A landscape with many peaks, sampled at points; each row gives a point and its height.
A climber steps from a point to the highest of its 5 nearest points, and stops where none of them is higher. Distance is the straight distance between rows; heights are no part of it.
j617 height 4.02: [169 119 138 152 110 146 153 140 150 100 101 130 108 127 144 149 164 117]
j758 height 3.57: [178 137 165 184 102 136 162 148 144 108 108 108 125 128 152 172 167 128]
j256 height 4.78: [157 113 134 141 129 132 148 144 117 148 118 145 149 129 126 162 156 115]
j704 height 1.91: [ 66 176 116 134 153  83  72 100  99 147 206 134 148 147 133  99  89  88]
j929 height 2.72: [ 67 197 129 130 172  58  97 110 113 101 211 138 180 127 143  96  99  63]
j626 height 4.67: [ 93 144  98 108 160 108 121  90  63 126 168 147 197 107 156  96  31 109]
j215 height 2.91: [174 119 157 188 116 135 182 131 133  83 114 113 107 124 178 158 154 105]
j304 height 4.23: [ 74 149 131 139 150  79 128 140  93 162 173 147 171 146 108 139 100  92]
j204 height 3.73: [106  94  60  94 149 162  96  80  92 144 150 109 163 116 150  93  55 128]
j836 height 3.93: [134  73  77  97 141 152  97 112 141 139 119 126 115 119 122  96 129 121]
j926 height 4.16: [128 131 150 151 137 102 159 168 103 168 144 146 179 139 109 173 142 129]
j114 height 2.82: [ 77 128  98 122 137 120  94 107  94 171 175 126 148 141 111 110  80 102]
j922 height 5.28: [129  95  97 111 149 146 136 107  70 141 143 142 185 115 149 110  85  99]
j742 height 0.43: [ 77 111  81 120 113 131  77 114 130 186 155 101 122 133  84 125 109 138]
j294 height 3.00: [176 137 172 193 107 129 183 136 156  90 112 100  98 130 167 164 151 122]
j128 height 4.79: [142  85  92 114 132 148 123 127 123 142 115 139 132 122 123 119 136 108]
j80 height 3.55: [ 65 154 119 126 153  84 106 118  91 150 190 146 169 140 125 107  77  85]
j937 height 3.16: [ 76 121  73 106 152 154  68  59  95 151 192 100 149 130 147  93  48 132]
j607 height 4.69: [ 70 159 135 126 172  70 135 126  83 115 190 152 196 129 139 107  78  79]
j643 height 3.15: [122 146 187 139 113 140 159 127 176  65  88 128  40 139 147 125 127 161]
j66 height 4.42: [160 124 133 143 114 132 141 159 127 150 109 135 152 127 111 162 162 140]
j876 height 3.63: [ 99  94  73 104 151 146  94  96  98 164 157 111 149 125 126  97  77 115]
j834 height 3.11: [186 161 187 199  94 125 170 149 156 101 104  84 121 126 156 175 159 146]
j732 height 5.12: [146 149 148  85  99 127 109 142 186 104  83 126  75 119 103 115 175 191]
j246 height 1.04: [ 60 157 112 132 133  97  71 107 105 167 204 127 134 147 116 111  95  99]
j951 height 2.70: [110 141 193 114 111 137 150 117 174  79  88 147  24 131 128 101 122 175]
j163 height 4.66: [170 100 143 158 132 122 167 141  99 132 139 147 158 131 156 164 151 102]
j968 height 3.95: [ 79 181 116 114 174  80 112  92  78 101 189 139 197 110 162  93  37  97]
j428 height 4.82: [166 100 131 135 144 134 164 121  73 124 140 155 183 119 168 133 131  90]
j917 height 5.73: [134 154 168  96 107 134 123 134 182  97  82 134  54 121 117 107 166 189]
j180 height 1.48: [ 92  98  81 114 131 136  91 115 121 180 143 111 127 139  92 121 115 125]
j584 height 3.65: [155 127 156 147 116 148 161 132 164  77  89 133  70 132 156 129 154 122]
j860 height 3.39: [173 165 159 123  93 136 136 154 167 118  84 105 118 130 117 151 182 178]
j262 height 4.34: [171 118 154 165 127 122 164 147 109 143 134 141 155 132 132 179 162 118]
j849 height 5.18: [ 95 121 102 114 153 122 121 107  73 156 161 145 183 129 133 107  72  99]
j410 height 3.72: [146 135 128 100 106 133 107 146 174 125  87 121  98 118  96 125 175 175]
j217 height 4.39: [158 115 121 131 117 138 141 146 141 129 102 137 127 126 116 147 162 130]
j639 height 4.41: [ 95 113  81 108 149 139 101  94  80 159 171 127 167 125 135 101  56 110]
j399 height 2.94: [126 110  99 102 118 131 101 144 161 160 102 118 114 121  78 140 154 161]
j625 height 3.66: [155 119 131 128 112 146 135 137 161  96  91 132  72 124 131 129 170 133]
j904 height 3.19: [133 122 148 121 122 143 139 128 167  79  92 145  42 127 140 103 146 136]
j210 height 4.89: [118 123 134 138 134 109 150 154 102 167 141 153 169 139 106 166 132 117]
j844 height 3.91: [153 119 123 114 114 140 123 150 167 119  89 130  99 125 106 139 170 144]
j76 height 5.95: [110 107 112 129 149 120 133 133  85 160 149 151 173 133 119 129 108  95]
j177 height 5.48: [102 123 121 132 167  98 148 129  73 148 165 153 195 128 135 122  93  93]
j608 height 3.50: [191 151 169 174 104 122 156 168 132 137 112 106 153 128 132 181 173 159]
j892 height 3.78: [159 160 150 111  95 138 128 153 172 104  76 112  94 128 109 137 176 182]
j53 height 3.30: [159 154 164 141 101 143 149 145 172  88  84 113  83 129 136 138 169 155]
j660 height 3.94: [158 126 123 119 108 136 129 161 156 136  93 125 119 123  93 146 165 152]
j361 height 2.87: [130  90  93  99 128 144  94 127 166 138 105 130  98 113 104 107 157 141]
j604 height 5.22: [123 115 117 113 168 117 147 120  57 129 155 155 209 116 154 111  77  98]
j499 height 3.69: [127 105  99 113 119 139 111 143 145 162 105 123 123 122  92 137 145 138]
j198 height 3.09: [143  99 115 104 128 145 113 120 166 108  97 146  74 116 130  99 160 132]
j740 height 3.27: [175 147 164 166 100 140 155 152 161  95  99 104 106 132 146 165 170 143]
j805 height 3.46: [125 166 196 123 103 134 152 135 178  75  87 119  51 138 129 117 133 183]
j547 height 2.93: [178 170 184 162  95 126 160 156 165  90  91  79 113 137 139 161 160 168]
j636 height 5.14: [ 65 126  88 117 138 136  73  85 101 174 191 107 135 141 117 104  80 114]
j424 height 3.40: [141 100 106 106 123 144 112 134 153 123  95 136  99 118 112 118 161 125]
j461 height 2.43: [102  82  66 104 139 145  90  99 123 167 143 103 127 131 100 109 107 129]
j287 height 5.26: [151  92 107 128 140 149 138 128 101 136 123 146 156 127 137 129 140  97]
j27 height 2.97: [108 158 207 107 102 138 153 124 170  75  84 121  34 139 130 111 131 194]

Two climbers start at each pair of points below. Name the first point that both come to, or write -.
j80, j128 | j76
j256, j410 | -
j163, j217 | j287

Where does a climber stop that starts at each point below?
j892 | j917
j262 | j76
j929 | j76
j499 | j76
